Each row is a point on a tangle of strands that fork, close into loops and nearly touch. The rows are in no order.
In the rows, zero is written as 100.
Points whose rows are less than 67 apart are linked; no others are.
zeko: [ 92 122 118  75  81  53  77 149  81 123  47 102  84 132  98  99 117  89
  62  91 131  76]
lemi: [113  72 107 107  96 129 107 105 116  97  86 107 118 127  94  75  92 130
 112  81 106 110]
pob: [137 116  96 109 129  71  93  92  81  98  89 120 125 124 104 101 104 113
 116  88 122 100]
satab: [111  92 120  74  74 122  86 122 112 105  87  90  77 115 106 112  85  86
  82  90 112  97]
Dov: [141 101 108 126  64 112  75 120  92 106 111  94  96 121 104 111  88  98
 107  97 134  84]
viz: [105  99  97 147 116  92 113  44  92  94 138 103 104  56 132 103  94 100
  99 125 107  92]
Lunu: [114  61  99 111 114 124 109 104  97  95  88 112 114 118  78  80 111 161
 117  62  91 112]
pufil: [116  94  91  88 127  79 102 106  78 106  79 129 124 141  89 101 127 104
 115  87 126 125]
zuru: [ 82 105  90 150 109 109  93  39  89  99 145 105  97  38 123 115  85  91
  93 133  87 116]
Mivu: [107  93 110  83  78 116  99 126 136 116  81  99  99 133  75  74 117 121
  93  58 111  94]
Zesed: [ 94 141 107  81  89  67  87 109  82  91 123  98  81  84 121 131 104  55
  91 130 103 103]
gil: [ 69 142  89  92 100  75  82  95 107  81 127  81  93  78 122 132  87  63
  96 117 102  93]
golug: [100  83 103 100 103 118  98  71  84  81  95 128  79  92 119 114 105  99
  98 102  94 131]
rof: [121 110 103 149 122 107 104  67  77  83 103 129 103  98 125 114  87 121
 106  89 116 119]
nes: [ 89 127 109  63  97  69  88 148  76 116  63 100  78 108  82 110 125  92
 101 107 101 110]
pab: [124 107  86  96 108  83 119  81  86  94  85  98  99 109 116 110  74  76
 101 105 110 109]
bapug: [ 89 102  95 106  63 124  80 114 142 123 128  70 111 106 106  93  87  80
  80 110  92  67]
Lofi: [ 58 108  87  79 120  98 109  93  98  81 106  93  96  75  93  92 126 106
 124  89  65 106]
ziz: [101  78 112  84  82 132  80 114  94 114  99  94  83 101  86  95 132 120
 113  72 114 100]
Nof: [ 84 121 113  63 105  86 108 144 106 118  78 100 108 106  57  76 130 116
 114  67 120  91]
vezu: [135 102 103 116  95 101 116 101 114 113 113  84 112 110 103  85  65  94
  95 100 113  68]
zal: [ 89 112 105 129 113 110  96  74 107  93 144  94 109  60 118 104  86  99
  98 111 107  80]
dofa: [119  85 109 132  89 107 110  70 127 108 138 100 129  98 113  81  73 102
 100 100 104  56]
Mota: [ 91  66  99 124 113 122 108  82  68  95 113 112  98  76  75  88 118 142
 133 102  68 137]
tanem: [ 88  99 106  89 105 125  96  85  92  85 119 121  76  73 111 109 117 119
 105  88  71 118]
zef: [126  57  99 120 125 101 123  68  88 103 113 124 122 120  96  91  99 126
 102  95 102 112]
Dez: [129 101 104 105 111  79 114 104  98 114 105 109 132 116  93  82 109 110
 114 102 123  79]
Zubov: [104 109  78 147  84 118 106  61  86 105 121 104  82  56 132 135  50  85
  83 130 113 132]
zepen: [115 111  81 116 117  74 122  55  83  81  76 130 108 110 121  90  67  85
 113 103  88 118]
dele: [ 77  84  94 140  99 135  93  66 100  98 113 109  88  55 105 100  90 115
 112 116  80 104]
donan: [ 71 104  92  87 103 129  74 125 110  99 125  77  91  78  95 125 108 102
 107  98  66  95]
Bim: [ 58 115  96  87 137  93  98 122 118  91 114  85 102  75  76  92 119 112
 124  98  70  74]
gos: [120  68  90  94 133  85 118  91  99  89  92 126 125 139  93  90 114 124
 105  73 103 120]
fir: [127  68  95 139 106 106 118  57 106 106 110 118 118 105 111  76  70 101
  89  95 108  71]
Ref: [121  88 106  84 104  89 120 109 138 109  83 114 129 138 100  67 103 105
  78  66 121  85]
tak: [ 92  79 111 131 118 108 109  53  85  82  99 128  93  78 104  77 112 140
 116  86  70  99]
Das: [ 80  84 104  79 101 119 100 112 135  90  91  88  87 103  86  99 100 102
  95  99  65 105]
sumu: [ 83  95  96 105  76 133  83 124 112 115 123  67 106  95  92  97  99 101
 104 108  80  78]
Monub: [110 108 105  88 121  76 113 106  69  91  93 110 104 108  78 102 116 105
 127 105  76 130]
gesi: [ 94 103 110  98  63 120  61  99 115 104 133  93  97  99 109 111 115  81
  93 100 126  72]
pum: [ 85 131 120  66 102  61 101 163  67 134  57  90  99 120  67 106 137 104
  98  87 123  93]
nodin: [ 76  63  99 145 116 115 121  57  96 101 116 106  96  69  96  83  97 132
 103 100  77  89]
zarez: [106 130 102  83  85  76  93 117 110 111  87  73  99 112 101 105  90  72
 102 106 123  79]
beke: [102  76 109  63 101  75 129 124 116 114  87  95 122 129  59  80 117 112
  98  95 105 107]
nuv: [ 89  93 106 111 131 106 125  69 108  76 108 113 107  77  93  79 122 120
 128  77  84  95]
nege: [106 120  87 112 118  75 118  76  70  73 104 120 102  93 108  97  89  70
 111 125  74 121]
nobug: [ 77 126 107  64  96  74  88 123  98  91  79  99  70 108 103 115 112  65
  93 114  86 110]
Saze: [ 54 112  93 109  86 126  55 104  89  95 143  81  81  64 118 143 102  89
  91 131  82 110]
Gulin: [112  82 107  92 128  95 116  97 123  94  90 116 129 126  92  80 126 134
  94  50 110  88]
puze: [125  96  82 117 106 114  92  69  82  79  80 135  93 105 119 109  97 107
 101  89 124 136]
ven: [101 119 117  82  84  63  97 157  95 140  33 111 105 152  82  92 118 104
  81  90 147  89]
taven: [ 96  65  98 108 105 123 118 101  89  94 104  93 106  81  65  92 116 142
 128  71  82 108]
tum: [105  99 111  75 128 101 100 122  93  96  96 104  98 105  86  97 113 111
 116  87  92 107]
gusu: [115  74 124  70  80 114 100 144 100 111  89  81  79 115  82 101 100 100
  75  86  88 105]
bokes: [101 129 100 126  87  97  94  78  94  87 127  98  95  64 135 113  74  78
 104 118 115 102]
pepop: [ 91  91 111  79  85 105 102 136 111 116 108  78 114  94  72  86 108 106
 107  90  97  82]
kemam: [122  44  98 115 111 135 103  76  95 111  98 123 107 103 100 100  98 136
  92  95  95 122]
zed: [ 79  89 104  91 116  89 110 100  78  94 112  98  96  85  91  94 114 107
 123 113  56 122]
teza: [135 107 113 108  71 107 104 125 107 117 113  88 118 135 104  88  91 101
  83  94 120  82]
bani: [ 95 111  93  84  69  96  95 120 117 122 100  70 110 114  93  85  85  69
  88 118 101  68]
reme: [ 74  82  67 106 101 127  95  96  99  94 112  86  79  79 103 121  90  76
  91 142  68 111]
gek: [129 116  71 103  75  80 124  79  80 105 102  97  93 100 120 117  60  68
 106 123 123  99]
kazol: [101 121 118  76  98 100  73  99  91  92 118  95  97  99 104 112 130  95
 116  95 127  98]
zariz: [ 60  99  73 127 102 133  86  71 117  98 129  91  97  62 107 120  98  94
  93 129  76  93]
Kago: [107  46  93 157 109  96 122  52 106 100  95 112 103  97 102  75  91 126
  90  96  85  85]
pof: [108  95  81 150  86 107 107  59  70  92 101 121  91  75 120 108  63  93
 108 122 107 130]
teg: [105  94  77 141  99 110 115  57  93  85  88 100 103  85 113  82  65 103
 117 126 100 109]
tav: [ 81 142 117  68 113  80 109 149 107 130  54  96 108 123  76  86 119 102
  97  95 117  81]
vun: [131  92  90  96 103  73 107 124 112 116  47 102 126 159 101 104  85  83
  73  76 140 107]
suk: [113 101 119  89  50  99  95 148 122 125  85  93 109 154  86  68 111 111
  91  75 107  86]
Gom: [137  72 116  72  99  91 105 130  83 108  83 106  85 124  92 111 110 113
  70  88 109 106]
dufu: [118 100  85  90 109  72 125  92  65  91  73 121  95 132 102 103  92  83
  96 110  99 140]
gutes: [127  51 102 120  88 145  98  98 114 110  95 111 118 121 103  92  85 120
  78  89 108 107]
Mil: [ 75 112  96  64  91  98  81 124 125 101 100  82  79  95 109 117 123  78
  78 108  89  89]
Mudut: [111 121 111  73 103  89 106 111 102 105  74 102 100 114  98  97  97  96
  99 105  98  90]
rurup: [ 82 115 100  69 113  90 103 137  98 102 101  77 107 102  70  99 112 102
 127  93  79  82]
ril: [ 94 108  98  78 119  76 124 101 140  97  68  95 109  99  89  82  89  94
  97 105  95  98]
mitem: [107  93 105 100  77 111  88  95 118 122 136  96 128  95 102  85 122  91
  94  94 116  68]
kipor: [ 98 133 111  93  80  93  64 116  80  93 113  81  74  81 129 140  98  80
  88 111 117 101]
Vaso: [101 117 120 108 111 108 106  93 121  82 116  96 109  84  93  78 117 121
 111  80  97  74]
dat: [119 113 101 130 130  84 108  71  93  82 103 120 118 106 122  87 102 105
 111  91 105  89]
sabo: [ 54 111  79  68 105 103  78 119 111  86 113  79  78  91  92 133 119  80
  93 112  58 108]
vib: [ 61 124  96 112 101 107  76  92  87  78 145  99  85  52 119 130 109  95
 106 114  65 113]
Tamaf: [ 85 113 113  87  99 105  86  88  97  82 122 119  91  76 108 111 138  88
 108 106 102 114]
palak: [106 103  96 113  94 114  78  92  81  95 116  91  94  74 118 121  84  89
 110 122  97 111]
didi: [ 74 114  76  97 107  92 101  92 117  78  87  99  76  99 113 101  81  63
 101 125  80 111]
ses: [ 98 123 110  65  89  56  83 141  79 120  58  82  69 123  93 122  97  78
  72 109 111  94]
zupaf: [119 114 110  82 110  51 108 134  99 123  54 111 113 151  89 101  98 102
  81  99 135 108]
Gog: [ 56 121  82 129 106  95  88  56  94  79 148 115  98  45 123 125  97  83
  94 133  78 129]
kigu: [ 83  89 100  62 125  72 125 129 103 121  85  89 121 105  54  75 128 131
 113  81 112  98]
puzi: [ 86  80 105 108 110 117 114  90 129  87  76  91  92  85  89  79  80 120
 102  96  76 107]
Degaz: [ 82 106  82  70 109  63 125 109 119 103  71  79 100 116  82  87  80  70
  90 135  92  96]
Bige: [100  99  93  88  93 100 119 118 138  95  77  81  86 107 101  90  77  90
  79 106  73  93]
zesu: [115 100  85 125  85 116 107  84  96  92 103  87 108  93 105  92  51  98
 108 112 114  84]
Taded: [ 86 107  96 106 112 115 100  78 125  74  89 101  85  82 115  82  92  94
 105 113  84 107]
Nede: [ 86 125 102  96 101 108  85  98 124  89 127  84 102  76 121 111  93  85
  99 104  95  74]
bavi: [120 111  72 125  71 102 108  62  80 104 114  92  81  78 131 135  46  56
  96 115 118 111]
deti: [113  78 116  85  72 136  95 124 119 112 108  92 115 118  86  91 134 125
 101  60 112  90]
Tavi: [140  76 103  87  94  96 101 116  93 108  76 112 114 147 101 108  96 102
  83  86 125 101]
guf: [113 120 114  97  97 117  77 105  67  93 121  96  70  96 110 125  99  86
  92 110 107 120]
nul: [101  94 115  98  75 127  59 108 100 101 109 101  88  94 100 108 129 100
 103  97 126 103]

A piece is two or more points that can be reached from each other along the links. Count, over all rows, the pieces, the separate loops (a circle has one, a figure eight two, a Y none), the forks (points with three links) and the tips (points with one).
pieces | 4
loops | 3
forks | 13
tips | 15

A tip is a point with one link. Name the tips that can be reached along the links from each point below, in the order of the rows.
viz | Saze
lemi | Mota, Dez, Ref, suk, mitem
vezu | Dov, nege, reme, dufu, Vaso
tav | satab, beke, didi, Degaz
